Each row is a point on a landscape with many valleys, with its height.
From any point a ball rolls to the lowest of the 5 points nearest to it. It stops when none of these is lower. Distance is the straight distance between rows; heights are no part of it.
J458 height 712: [  5  -2   3   1   6   0  -9   1   2   5  -1  -2  -5   5   0  -1  -7   3
   5  -1   1   4   3  10 -16  -9   4  -3   0  -9  -5  12  -2  -4  -3  -8]
J77 height 283: [ -4   2  -1 -12  16   8   6   2  -7  -1  15   8  -1   2   0  15   2   6
  -3   8   1 -11   6 -10  24  -2  -5   3  -1  -1   5  -9 -14  -5 -10   0]
J316 height 335: [ 10  -4 -11   8  14   1 -10  -2   1  13   6   5  -3   3   5  -8  -9   2
   6  -7   6   4   4  -4 -16   0   2  -3  10 -12   5  11  -8   4  -3 -11]
J897 height 61: [-13   2  14 -19  23  16   7   5  -1  -7  25   8  -6  -7   4  14   2   0
 -10   6   1 -21   7 -16  18  -1  -6   8   1  -6  19  -6 -12  -7 -10  -3]
J120 height 668: [ -1   2   3  -6  28  22   2  -6  -8   0  12   3  -1   0   8  18  -4  12
  -4  14  13 -12   7 -11  11   1 -16   5   4  -8  11 -12  -7  -2 -11  -4]
J646 height 495: [ -5   1   6  -8  31  26   2  -6  -7  -6  22   7  -7  -4   6  24  -3   6
  -6   8  13 -12   7 -17  16   0 -12   8  12  -9  15  -7  -9  -5 -10  -4]
J86 height 198: [ 12  -1  -5  14 -23 -12   1   5   8   8  -9  -8  -1   2 -13  -7  -7 -12
  10   3 -10   5   1  15 -13 -10  10  -8  -8   7 -10  16   2   7  -1   2]
J792 height 687: [  8   7   7  -8   2   3   1  -4   0  -8  -4   4  -8   1   4   5  -1   7
  -1   4  -4  11   1   7   4  -6   7  -5  -4   0 -12  -2   7  -8  -6  -1]
J309 height 443: [ 10  -3 -16  20   4 -12   0   1   3  21 -25  18   4   0  15 -12 -18  23
  11  14   6   8  -9  -2 -24  -1  10   7  15  -8  -3   5   7  -2   3  -5]
J164 height 331: [ 9 11  3 -6  3  2  1 -3 -6 -5 10  7 -1  2  5 11  7  2 -8  1 -9  1  5 -6
 19  1  4  0 -3  3 -2 -5 -3 -7 -8  0]
J572 height 54: [  4 -14  -4   5  31  19   5  -4   1   9   5  19  -3   5  14  -6 -23   8
   9 -13  12 -12  -4 -16 -13   0  -5  13   9  -8  17 -11  -8   1  -5 -10]
J537 height 398: [-13  -1  14 -25  32  21   6  -4  -2 -10  41   3 -10 -10   9  15   4  -2
 -19   0   8 -20   5 -14  17 -11 -10   8  15  -5  17 -13 -14  -3 -17  -3]
J547 height 377: [  9  -1  -7  18  -8  -9  -6   5  -3  17 -19  -3  -3  -2  -1  -4 -13   7
  15   0   3   3   2   4 -22   5   8   2   2  -7  -1  19   0  -5   3  -7]
J980 height 186: [-19   3   8   5 -35 -12  -4   5  -1 -14  -9 -14   7   0 -19  -8  22 -15
 -16  -5 -18   4  -2   9  11   7   6 -13 -12   3  -1   2   4   1  16  11]
J632 height 367: [  5  13   7  -7  -2   0   3  -2  -2 -10   9   6  -2  -3   7   8   6   0
 -10  -1  -8   6   0  -3  18   6   3  -1  -1   3  -2  -2   0  -9  -6   2]
J767 height 125: [-16  -7   8  -4 -24  -9  -2   6  -8 -14  -2 -10   8  -4  -9   1  22 -15
  -4  -3 -13   2  -1   2  10  10  -1  -9 -14   9   2   2   6  -5  11  10]
J848 height 258: [ 16   6 -11  27 -30 -15   1   1  -2  10 -19  -6  -7   0  -9 -12 -12  -9
   6   1 -19  14  -3  14 -17  -4   4  -6  -7   8  -7  20   3   1   8  -2]
J423 height 309: [ -2  10   6 -13  11   4   6   4  -3   1  18   6   0  -2   4  14   6   2
  -7   2  -7 -11   6 -11  21   3  -4   1  -3   0   7  -5 -10  -9 -10   1]
J171 height 375: [ -2   2   7 -11  33  26   7 -11  -8  -7  28   1  -2  -3  11  22  -3  -2
 -16   3  12 -17  10 -19  19  -5 -16   9  13  -6  20  -5 -15   0 -11  -6]
J756 height 312: [ -9  10  19  -4 -13  -2   3   5  -5 -13   7  -5   2  -4   4   4  15 -10
  -4  -1  -8   4   0  -8   6   8  -2  -5  -7   5   4   2   7 -11   3   5]
J846 height 229: [ 10   6  -5  20 -34 -14   3   8   8   2 -13 -12  -4   3 -15 -13  -5 -16
   8   8 -14  15  -5  12 -17  -9   6 -13  -5  11  -9  21   5   6   7   0]
J996 height 517: [  3   8  16  -6 -10  -2   5   0  -4 -10   2   4  -1  -5   3   7   8  -3
  -2  -2  -6  11  -1  -5  12   6   4  -5  -4   8   1   4   6 -14  -3   0]
J521 height 444: [ 10   9   6  -7   7   2  -2  -6   0  -8   1   7  -6   2   0   5   2   8
  -5   4  -1   8   3   6   7  -6   3  -2   1  -1 -10  -2  -2  -7  -6  -3]
J595 height 83: [-21  24   5 -19 -29  -5   1   5  14 -17   1 -23   4   7 -29   1  29 -32
 -18 -12  -7   7  -5  11  25  11  -5  -8 -29  -1  -6  -6  12   9   7   9]
J502 height 293: [ 17  -2 -20  33 -24 -19  -2  -2  -6  12 -38  -3   3   3  -1 -16 -14   8
   6   4  -8  19  -2  18 -28  -4   0  -1   3   1 -19  13   5   6  17  -1]
J201 height 215: [  5 -13 -14   3  23   8  -5  -2   5   7  10   7   6  12   7  -7  -6   3
   9  -2  10  -2   0  -5 -11  -4  -5  -2   3 -13   8  -4 -10   6  -8  -2]
J673 height 582: [  6   1 -12  18   1  -5 -10  -3   0  17 -19   9  -2  -7  11  -8 -16  18
   7   4   7   8  -2  -6 -22   2   9   7  12  -5   7   9   2   2   1  -6]
J643 height 728: [-21   6  18 -36  33  14   9  -6   3 -16  41   3 -11 -10   5  13  16  -5
 -23  -7   8 -13  -2 -15  21   0  -7   5  13  -6  11 -27   0   3 -15  -2]
J472 height 308: [ 10  -6 -22  14  13  -3  -9  -6   2  16  -5  16  -1  -3   8 -10 -16  11
   3  -7   6  -2  -2 -11 -14   1   5   3  15  -1   8   3  -7   6   1  -6]
J602 height 512: [-21   7  14 -40  18   2   5   1   6 -13  28  -2  -6  -5   0  10  20  -6
  -8  -9  13 -16  -1 -10  20   6  -6   4   4  -1  11 -14   4   1 -13   6]
J6 height 408: [  1  -2  -2  -9  28  17   1  -2  -9   1   9   6  -1   0   3  16   0  10
   3  10   8 -10   3  -7  19   2 -10   6   3  -7   6 -12 -10  -1  -9  -2]
J327 height 358: [  6  -6 -15  22  -2 -17   2   0  -1  17 -26  15  12   3  13 -11 -17  22
  18  10  10  12  -7   4 -24   2  11   2   6  -1  -9   7   7   1   6  -1]
J388 height 268: [  9  -4 -17  21 -12 -19  -5   0  -6  20 -27   1   6   1   2  -6 -14  11
  16  -1   3   4   2   6 -20  10   2   2   1   3  -8  17   1  -3   3   0]
J402 height 235: [  2 -14  -8  -1  29  11  -1  -9   6   4  14  11   6  12  11  -2  -7   6
   8  -3  12  -4  -3  -8  -8  -3  -8   2   4 -12   9 -13  -3   0  -8  -2]
J866 height 167: [  2 -13  -1   3  34  22   5  -6   3   7  14  15  -1  11  19  -2 -17   9
  -1  -7  14  -8  -3 -13 -13   0  -9  10   9 -12  12 -15  -2   0  -7  -5]
J214 height 438: [  4  -3  -1  -3  35  28   1 -15  -4  -3  16   8  -4   1  16  18  -5  12
  -8   8  20  -7   8 -16   7  -2 -15   4  12 -10  14 -14  -1   1 -13  -3]
J771 height 124: [-21   1  17  -4 -19  -6  -3   9  -5 -14   1 -10   5  -4  -6  -2  22 -17
  -4  -6 -12  -1  -2   1  10  10  -5  -6 -17  10   1   1   6  -5  10  13]
J457 height 418: [ -5  12  17 -10  -9  -2   2   2  -3 -11  14   0   0  -6  10   6   9  -7
 -10   0  -9   3   1  -9  13   6   1  -6  -4   1   4   1   2  -9  -1   5]
J240 height 759: [ -4   8   6   7 -37 -11  -3   4   4 -21 -17 -18   3  -2 -15  -7  11  -7
   6   2 -12  19  -9  12   8  -4   7 -12   2  10 -15   5   8   8  11   3]
J66 height 406: [ -9   2   8 -17  18  14   5   3  -7  -2  25   6  -7  -6  -1  17   0   1
  -7   9   3 -17   4 -14  21   2  -6   4   2  -7  16  -7 -15  -9  -9  -3]
J583 height 492: [ 13 -29 -12  14  28  11   8  -5  -4  22  -7  18  14   4  22  -5 -30  27
  10  10  13 -14   4 -11 -19 -17   7  18  27   6   7 -13  -9  -8   5 -15]
J544 height 65: [  8  -7  -1  -1  -9  -7   2   0   8  -3 -10  -6   0   2 -10  -1  -3   0
  14   3  -1   5  -1  14  -5 -13   8  -5 -12   8 -10   8   5   0  -3   3]
J916 height 49: [-21  16   5 -19 -24  -2  -3  11   9 -11   0 -20   2   4 -25   3  29 -26
 -14 -13 -10   0  -2  13  18  12  -8 -10 -27   0  -4  -5  11   8   8  14]
J870 height 246: [ 20   1 -14  23 -30 -16   1   0  -5  15 -19  -6  -5   1 -11  -8 -13  -9
   6  -2 -13   6   1  20 -18  -2   0  -5  -5   6  -9  18  -1   2   9   3]
J698 height 436: [  7  -2  -7  16   0 -11  -7  -2  -7  13 -23   5   0  -2   5  -3 -15  11
  16   1  11   6   0  -3 -19   7   7   4   9  -3   0  14   3   1   4  -5]
J554 height 74: [-19  17   9 -20 -25   2   5   7   9 -17   3 -25   1   5 -24   3  30 -32
 -13  -8   2   0  -2  15  30  14  -5  -5 -26  -7  -1  -7  15   7   2  12]
J16 height 114: [-25  16   1  -6 -30  -8  -8   8   7 -11   0 -18   3   1 -21  -5  29 -23
 -20 -11 -22   2   0  14   8   9  -2  -9 -23   3  -6  -2   7   4  15  10]
J371 height 656: [  7  -2   8   0  -2  -2  -1  -1   6   2  -4  -2  -5   4  -6  -6  -6   2
  10   2  -3   4   0  15 -10  -9   6  -3  -6  -4 -12  10   1  -5  -5   0]
J5 height 153: [  3 -12 -11   5  27  11   1  -5   5   9  10  18   1  11  10  -7 -14   5
  11  -7  11  -8  -3 -11 -10  -2  -5   7   4 -11  15  -9 -10   4  -6  -8]
J48 height 88: [-23  12  16 -22 -15   7   2  10   5 -13   3 -19  -3  -2 -18   7  26 -28
 -12 -12   1  -4  -5  12  15  18  -9  -3 -22  -1  -7  -9  12   9   8  11]
J841 height 301: [ 15  -2 -21  26 -16 -21  -7  -1 -11  17 -32  -1   8   1   2 -10 -12   8
  12  -1  -1  14   2  13 -23   5   1   3   2   5 -16  13   5   3   8   0]
J34 height 26: [-19  17   8 -20 -20   0   2   8   9 -15  -1 -22  -1   2 -24   6  28 -31
 -16 -11  -9   0  -4  13  21  13  -7  -8 -29  -4  -4  -6  11   9   8  12]
J436 height 494: [ 14  -6 -21  21   9  -2   2  -2   4  16 -16  21   4  -3  12 -15 -23  23
   3  14   5   5  -2  -6 -22  -3  16   6  22  -3  -2  -3  -3   3   5  -7]
J145 height 641: [  8  -1   8  -3   9   2  -6   0   2  -1   6  -2  -6   4  -1  -2  -5   9
   3   2  -3   8   0  12 -10  -8   5  -1   1 -13 -12   6  -1  -4  -8  -4]
J947 height 468: [ 23 -27 -11  15  29  12  13  -7  -4  21  -9  19  20   7  19  -7 -32  27
  18  11  16 -12   4 -14 -19 -18   8  18  33  -2   5 -10  -8 -10   1 -22]
J275 height 237: [  6   3  -6  -7  19   6  -2  -7  -6   0   8   8   6   8   4  12   2   9
   2   5   1  -1   7  -2  17  -3  -6   0  -1  -5  -5  -7  -7  -3 -10   0]
J242 height 168: [ 12   1  -2  10 -22 -13   0   4   7   3  -7 -12  -2   4 -10 -10  -2 -10
   7   1  -7   7  -6  17 -10 -13   6 -10  -8  13 -11  14   2   6  -1   3]
J707 height 413: [ -1  -1  14  -7 -17  -4   3  -1  -5 -15 -11  -2   5  -1  -1   3   9  -6
   9   2  -3   9  -4   0  13   1   3  -4  -9  10  -1   0   6  -9   4   2]
J117 height 224: [  2 -17 -13   9  26  11  -1  -8  -2  16  -4  21  -3   0  16  -5 -25  12
   7  -8  10 -15   0 -15 -16  -2   3  16   9   2  15 -11 -10  -3   2 -15]
J671 height 191: [-19   2  22  -7 -18  -1   0   8  -4 -15   5  -8   4  -8   1   2  19 -12
  -5  -3  -9   1  -3  -4   6  10  -2  -5 -11   2   4   2   8 -10   7   9]
J529 height 257: [  8   6  -5  11 -30 -14   1   8  10  -4 -12 -11  -2   3 -14 -12  -1 -10
   7   8 -10  15  -7  12 -14 -15  10 -15  -5  15 -13  17  12  11   5   2]
J638 height 414: [ -8  14  13 -18   1  -4   1   3   5  -8  25  -5   2  -4  11   7  20  -8
 -15  -8  -2  -6   2  -9  13   8  -2  -3   1   8   4   2   4  -2  -3  10]
J633 height 511: [  8  -3  -2  10   9   0 -11  -2   0   9   2   0  -5   0  -2  -5  -7   8
   6  -6   3   4   2   1 -17  -1   4   1   6 -13   3  15  -5  -2  -2  -8]
J87 height 163: [-21   7  20 -19 -15   3  -1   9   4 -15   5 -18  -3  -6  -6   7  21 -21
  -8  -9  -7  -3  -2   5   9  14 -12  -3 -17  -1  -1  -3  14   4   9  17]
J656 height 315: [  8  -3 -16  12  11   0 -11  -4   4  10   2  10  -1   0   3  -9 -11   8
   4  -9   7   0   1  -6 -13  -1   2   1  13  -8   7   6  -8   5  -1 -10]
J578 height 112: [ -6   2  12 -14  29  22   6  -2  -6  -8  28   5 -10  -8   5  23  -3   0
 -13   8   8 -17   8 -17  20   0 -12   7  10  -6  21  -9 -16  -5 -11  -5]
J331 height 169: [-13   2  18 -22  29  18   7   4  -3 -10  34   4 -15  -9   6  16   1   2
 -12   7   6 -19   5 -15  17  -2 -10   8  11  -5  19 -10 -13  -5 -12  -6]
J993 height 456: [ 11  -1   3  -2  10   2  -8  -5   2  -2  11  -2  -5  10   2  -2  -4   6
  -2   1   1   6   5   7  -7  -9   3  -5   2 -11  -9   4  -1  -2  -9  -5]
J986 height 497: [-19   9  10 -35  10   1   4   2   9 -11  28 -10   2  -5   3  13  30  -8
 -10 -15  12 -18   7  -7  23  11  -7   1   3  -2   2 -10   4   6 -11   9]
J655 height 486: [-15   9   7 -23  13   1   9   6   5  -4  30   6  -3  -8   3   9  14  -6
  -5   2   1 -18   3 -17  21   0  -2   1  -2   2  14  -5  -4  -4 -11   5]
J878 height 397: [  0  -1   4   4 -34  -9  -5   2  -2 -20 -16 -11   8  -3 -11  -8  17  -7
   2  -2  -5  15  -7   5  13   2   7 -12  -1  13  -9   2   6   4   7   0]
J78 height 565: [  3   0   0   4 -26  -9  -1   0   6 -19 -14 -12   4   4 -13  -7  12  -5
   6   0  -7  14  -5   9   5  -7   5 -11  -3  14 -11   4   6   8   2   2]
J351 height 319: [-19  11  21 -24  -9  12   3   8   3 -18  10 -23  -7  -6 -10  10  24 -20
 -17 -14   4   0  -2   8  18  16  -7   2 -10  -5  -6  -6  13   4   5  14]
J534 height 298: [-20  12  25 -21  -5   2  -1   9   4 -11  13 -14  -3  -8   0   3  22 -18
 -14  -8   0  -4   1   3   7  11  -7  -2  -7   3  -3  -3  11   0   9  15]
J623 height 541: [  8  -2  -5  14   0  -4  -7   2  -2   9 -14  -1  -7   0   0  -7 -14   8
  15  -5   8   4   2  -2 -21   0   6   4   9  -9   2  18   0  -2   0  -9]
J26 height 330: [  6  14   2  -6   6   5   2  -3  -4  -2  14   6   2   1   4   9   6   3
  -9   1  -6  -6   2  -7  20   2   0   1   1   3  -3  -4  -9  -8 -12   2]
J166 height 345: [  9  -5   2  -5 -16 -12   2   1   7  -6 -14  -8   1   2  -7  -1   4  -5
  10   5   0   7  -2  16  -3 -15   6  -8 -12  12 -11   9   7   0  -3   3]
J121 height 277: [  8   7  -3  -2  11   4  -5  -5  -3   0   8   3   0   4   0  11   3   7
  -5   6  -2   5   4   4  12  -1  -1  -1   3  -3 -11  -7  -6  -2  -6   1]
J206 height 371: [  1  14  12 -10  -3  -1   4   1   1  -6  16   5   0  -2   6   8  12  -2
 -15  -2  -7   2   1 -10  15   6   2  -4  -2   5   6   1   2  -9  -4   2]
J900 height 299: [  6  -3  -7  -1  20   4  -8  -4   0  -1  12   4   4   5   4   3   1   9
  -3   4   5   5   2   2   3 -10  -5  -3   4  -7  -9  -4  -4  -3 -10  -3]
J560 height 423: [  9  -3 -26  17  14  -4  -3  -6   0  20 -16  17   1  -5  12 -12 -20  17
  -4   5   8  -1   0  -8 -19  -2  11   8  20  -1   9  -2  -4   6   3  -4]
J818 height 416: [  9  -4  -1  11  -4  -6  -2   3   2  13  -9  -6  -5   4  -6  -5 -11   0
  15  -2   0   2   3   8 -17   0   4   1  -5  -9  -1  17  -2  -3   1  -4]
J710 height 272: [  7   9   0  18 -39 -13   3   6   5   0 -15 -10  -8   6 -16 -14  -3 -15
  12  14 -14  20 -10  13 -20 -11   5 -14  -6   9  -9  21  12   9   6  -5]
J689 height 396: [-16   2  11 -25  21   6   8   5   1  -6  28   7  -6  -6   3  14   8   0
 -11   7   3 -19   3 -14  17  -2  -7   4   2  -2  16  -7  -9  -3 -12   2]
J625 height 158: [  5 -15 -11   5  30   5  -1  -9   2  16   3  21  -3   1  10  -8 -20   9
   8 -11   7 -13  -6 -14 -11  -2  -1  10   9  -4  17  -8 -12   3  -5  -8]
J250 height 276: [  2 -12   0  -4  36  25   6 -15   2   1  17  10   1  13  21   5 -14  12
  -7   6  19  -9  -1  -9  -7  -4 -13   6  10 -12  13 -18   2   3  -8  -1]
J609 height 314: [  1 -16  -4  -2  33  20   2  -7   4   4  16  11   3  10  14   4 -12   7
   3   4  16  -5  -2  -6  -4  -1 -12   3   3 -10  11 -16   1   4 -11  -1]
J447 height 775: [  5   7  13 -10  -5   0   5  -3  -1 -13  -5   4  -4   0  -1   5   4   3
   5  -1  -2   9   0   3  10   0   5  -5 -11   1  -8  -3   9  -8  -3  -2]
J614 height 391: [-12   4   8   9 -41 -12  -7   6  -3 -17 -12 -17   3   0 -16  -8  22 -12
  -9  -3 -18  11  -3  11  14   5   8 -15  -6   4  -6   5   3   4  11   8]
J352 height 73: [-25   7   6 -13 -21  -6  -4   9   5 -10   0 -17   2   0 -17   4  27 -27
 -11 -10 -12  -1  -1  11  10  10  -6  -5 -23   2  -5  -4  10   7  14  17]
J470 height 227: [  4  -9 -20   9  20   7  -8  -8   5  13   2  13   2   0   7 -13 -20   7
   7  -9   7  -6  -4 -12 -13   0   1   6  12   0  16  -5 -14   9  -2  -8]
J97 height 417: [  9 -15 -27  11  17   0  -2  -8   3  18  -9  22   4  -5  13 -10 -21  21
  -3   4   5  -6  -2 -13 -16  -6   8  11  16   7   8  -5  -8   8   1 -10]
J255 height 524: [ -5   0   6 -11  26  19   5  -3 -11  -2  14   8  -5  -5   5  20  -1   6
  -3   9   6 -14   5 -13  21   1 -10   6   5  -7  16  -8 -14  -6  -9  -4]
J713 height 310: [ 15  -2 -15  31 -30 -19  -4  -5  -6   6 -41  -5   1   0  -6 -18 -19   5
   9   5 -13  23  -4  20 -27  -3   2  -2  -1  -2 -20  13  13   2  22   1]
J104 height 419: [  2  -6  -5  -6  29  17   0  -5  -2   0  12   5   3   8   7  12  -3  11
   5   8  14  -3   4  -5   6  -2 -11   5   0 -10   2 -15  -4   1  -8  -3]
J855 height 334: [ 16  -6 -20  25 -15 -21   2   0  -4  19 -31  -2  10   3   7 -12 -17  14
  13   4   1  14  -5  12 -23   3   9  -3   5   4 -19  14   3   1  13   5]
J364 height 304: [ 10  -5 -18  24  -9 -23  -4  -3  -6  19 -31   4   7   3   8 -13 -15  14
  14   4   3  13  -5   8 -20   6   2   3   0   1 -14  12   6  -2   9   0]
J319 height 295: [ 12   3 -11  32 -36 -16  -1   0  -9   8 -41  -1  -6  -4 -18 -11 -19  -5
  13   9 -21  24  -3  19 -22  -3  -1  -3  -8   1 -15  11   8   2  17  -4]
J719 height 542: [ -1   9   1   9 -36 -11  -4  10   9 -12 -15 -19   0   3 -18 -14   9  -7
  10   5 -11  21 -10  14  -5 -11   9 -14  -1  16 -16  12  11  15  10   0]
J541 height 426: [  8 -23 -18  13  20   4   3  -6  -5  20 -11  20   3  -3  13 -12 -23  23
   1   8   9 -16   2 -12 -17 -10   8  14  17   8   9 -11 -13   4   3 -10]
J731 height 523: [  7  -3   5  -6 -19  -6   1  -4   2 -12 -13  -5   3   1  -4  -4   5  -2
  10   0  -3   9  -4   5   8  -8   6  -7  -8  15 -10   0   5  -3  -4   4]
J576 height 343: [ -6   0  20  -2 -17  -2   3   1  -6 -15   2  -2   6  -3   1   3  15  -8
  -1  -3  -5   6   1  -6   9   8   3  -7 -12   9   4   4   4  -9   6   3]
J274 height 847: [  7   2   9  -4   2  -1  -1   0   2  -8  -3   0  -4   2  -1   1  -2   6
   5   2  -1   9   1  10  -1  -9   4  -3  -5   3 -15   1   6  -5  -7  -3]
J822 height 239: [ 11  -9  -1   8 -14 -11   1   1   4   7  -8 -10  -3   3 -11  -7  -7  -6
  15   1  -5   1   2  16 -13  -7   6  -5 -11   6 -10  15   0   1  -1   4]
J496 height 205: [ -7  -7   8  -1 -26 -10  -2   4  -6 -19  -9  -7   6  -2  -7  -2  18  -9
   5  -4  -7   6  -2   1  16   5   3  -7  -9  10  -5   2   6  -1   6   4]
J888 height 385: [ 18 -16 -23  22  16   0   6   0   0  21 -10  16   9   1  16 -14 -26  25
   1  16   4  -2  -5  -5 -17 -12  10  14  25   4  -2  -7  -9   4   5  -8]
J925 height 284: [ 10  -4   0  14  -9 -12   1   4   0  12 -11  -5  -2   3  -6  -4 -12  -3
  14  -3   2  -1   4  12 -19  -2   8  -2  -6   3  -5  19  -2  -7  -1   2]
J85 height 469: [-13  10  15 -29   3   4  -1  -3   8 -15  22 -19   3  -4  -2  13  30 -16
 -19 -21   9  -8   1   1  28  14  -3   1   0  -3   0  -8   5   4  -5  13]
J11 height 218: [  4 -16 -16   7  25   5  -4  -9  -1  12  -3  19  -1   2  10  -9 -23  12
  10  -8   7 -13   0 -15 -16  -1   0  10   8   1  13  -7 -14   7   1  -9]
J849 height 93: [-22   1   5  -5 -26  -9  -6   7   1  -9  -1 -16   3  -2 -16  -4  26 -22
 -11  -6 -20  -1   0   9  10  10  -2 -10 -21   7  -1   2   8   0  10  13]
J686 height 68: [ 21 -26 -18  19  22   7  11  -1  -1  24  -8  16  16   5  17  -9 -27  26
  15  13  13  -9   2  -7 -19 -17   9  17  31  -1   1 -10 -14   0   5 -17]
J546 height 359: [ 13 -24 -21  17  17   6   5  -4  -1  25  -7  19  11   1  15 -11 -26  23
   5  13  13 -10   2  -8 -16 -16  10  12  24   7   4 -11 -12  -2   5 -14]
J373 height 206: [ 15  -2  -4  14 -21 -16   2   5   2   7  -9  -7  -5   5 -12  -9 -10 -12
  11  -1 -10   3   3  13 -14  -5   7  -5  -7   9  -7  17  -2   4   3   0]
J703 height 230: [ 16  -2 -12  21 -17 -14  -1   2  -7  13 -18  -5   0   0  -6  -5 -11  -1
  14  -3  -4   4   5  14 -16   0   2  -2  -6   2  -7  17  -2  -1   3   2]
J804 height 94: [-24  22   0 -16 -27  -4  -8   7  11 -10  -1 -25   3   1 -25   1  28 -31
 -20 -12 -16   7  -4  11  15   7  -5 -12 -25   0  -8  -2  10   6  12  13]
J239 height 320: [  5 -15 -18  12  22   8  -2  -6   1  14  -6  20   0  -3  15  -8 -26  19
   4   1   8 -13   3 -15 -18  -7   7  13  15   7  10 -11 -13   4   0  -9]
J278 height 213: [ 16   1 -14  30 -31 -17   0  -7  -8   4 -36  -7  -5   0 -10 -12 -19   1
   7   6 -16  21  -3  19 -22   0  -1  -3  -2   0 -16  13   8   7  15  -3]
J516 height 634: [-24   3  18 -35  27  11   5   4   6 -15  37   6  -8 -11   3  12  15  -2
 -14  -3   7 -13  -1 -13  19  -1  -9   5   4  -9  14 -18   0   1 -15   4]
J958 height 201: [ -9  -2   6   6 -34 -11  -6   6  -4 -17  -6 -15   8  -2 -11  -4  22 -12
  -7  -4 -16   3  -2   5  15   5   2 -13  -8   6  -5   3   4   0  14   9]
J57 height 484: [-16  15  21 -23  -4   2  -2   4   7 -12  19 -16   1  -7   3   8  28 -12
 -20 -14   6  -3   0  -2  11  10  -4  -1   3   1  -3  -1   8   4   0  11]
J744 height 457: [-19   7   9 -32  12  -4   2   3   6  -4  27  -4   1  -5   6  13  23  -7
  -9  -8   6 -15   0 -12  18   5  -5   0   2   3   7  -3   1   1 -11  10]
J380 height 188: [  3   3  -4  -5  20  10  -1  -2  -7   1   9   5   4   5   1  13  -1   6
   2   9   3  -5   6  -2  18   0 -10   2   2  -3  -1  -9 -11  -4 -10  -1]
J616 height 103: [-25   3  14 -18 -16   1  -1   8   2 -12   4 -17   0  -3 -14   2  25 -19
  -9 -11  -7  -5  -1   6   8  12  -7   1 -19   3  -2  -2  12   1  12  14]
J91 height 111: [ -8   4   5 -16  18  11   7   0  -9   1  18   8   0   0   1  18  -1   4
  -3   7   2 -17   6 -12  22   6  -7   5  -4  -8  14  -7 -11 -10  -9   0]
J8 height 525: [  7  10  10  -5  -2   3   2  -2  -3 -10   2   7  -9   0   1   6   5   5
  -2   0  -7  12   0  -1  11   0   5  -4  -2   3  -7  -4   3  -7  -5  -2]
J553 height 440: [  6 -22 -12  13  26   9  -1  -5  -5  18  -9  18   4  -3  18  -7 -27  22
   5   2  12 -14   5 -12 -16  -9   5  19  19   7  11 -16  -8  -5   2 -13]
J636 height 62: [-11  14  22 -26  -7   9   1  -1   5 -16  18 -21  -4  -8  -3  15  29 -15
 -23 -18   6  -5   2   4  22  14  -5   0  -2  -6  -7  -9  10   9   2  10]
J258 height 323: [  7  -3 -14  19  -5 -17  -7  -1  -5  18 -29   6   5  -1   5 -10 -16  16
  18   6   6   8  -1   0 -24   6   7   2   2  -2  -7  12   6  -1   4  -3]
J183 height 275: [ 13   7  -6  30 -34 -15  -2   3  -7   5 -32  -6  -9  -3 -18 -13 -16  -8
  11   9 -19  24  -4  19 -19  -3  -5  -7  -8   1 -10  18   8   3  10  -3]

Where does a ball stop that starts at each point below?
J958 -> J34
J576 -> J34
J756 -> J34
J707 -> J34
J8 -> J380
J97 -> J572
J560 -> J572
J541 -> J572
J633 -> J572

Call two points neighbours if one is among the 5 nearest of the other. Go from one point of each pair to the other, from neighbour to neighbour, staying as low as possible. Name the highest point that can't be avoided.
J572 / J897 -> J104
J636 / J897 -> J206
J897 / J380 -> J77
J686 / J572 -> J97
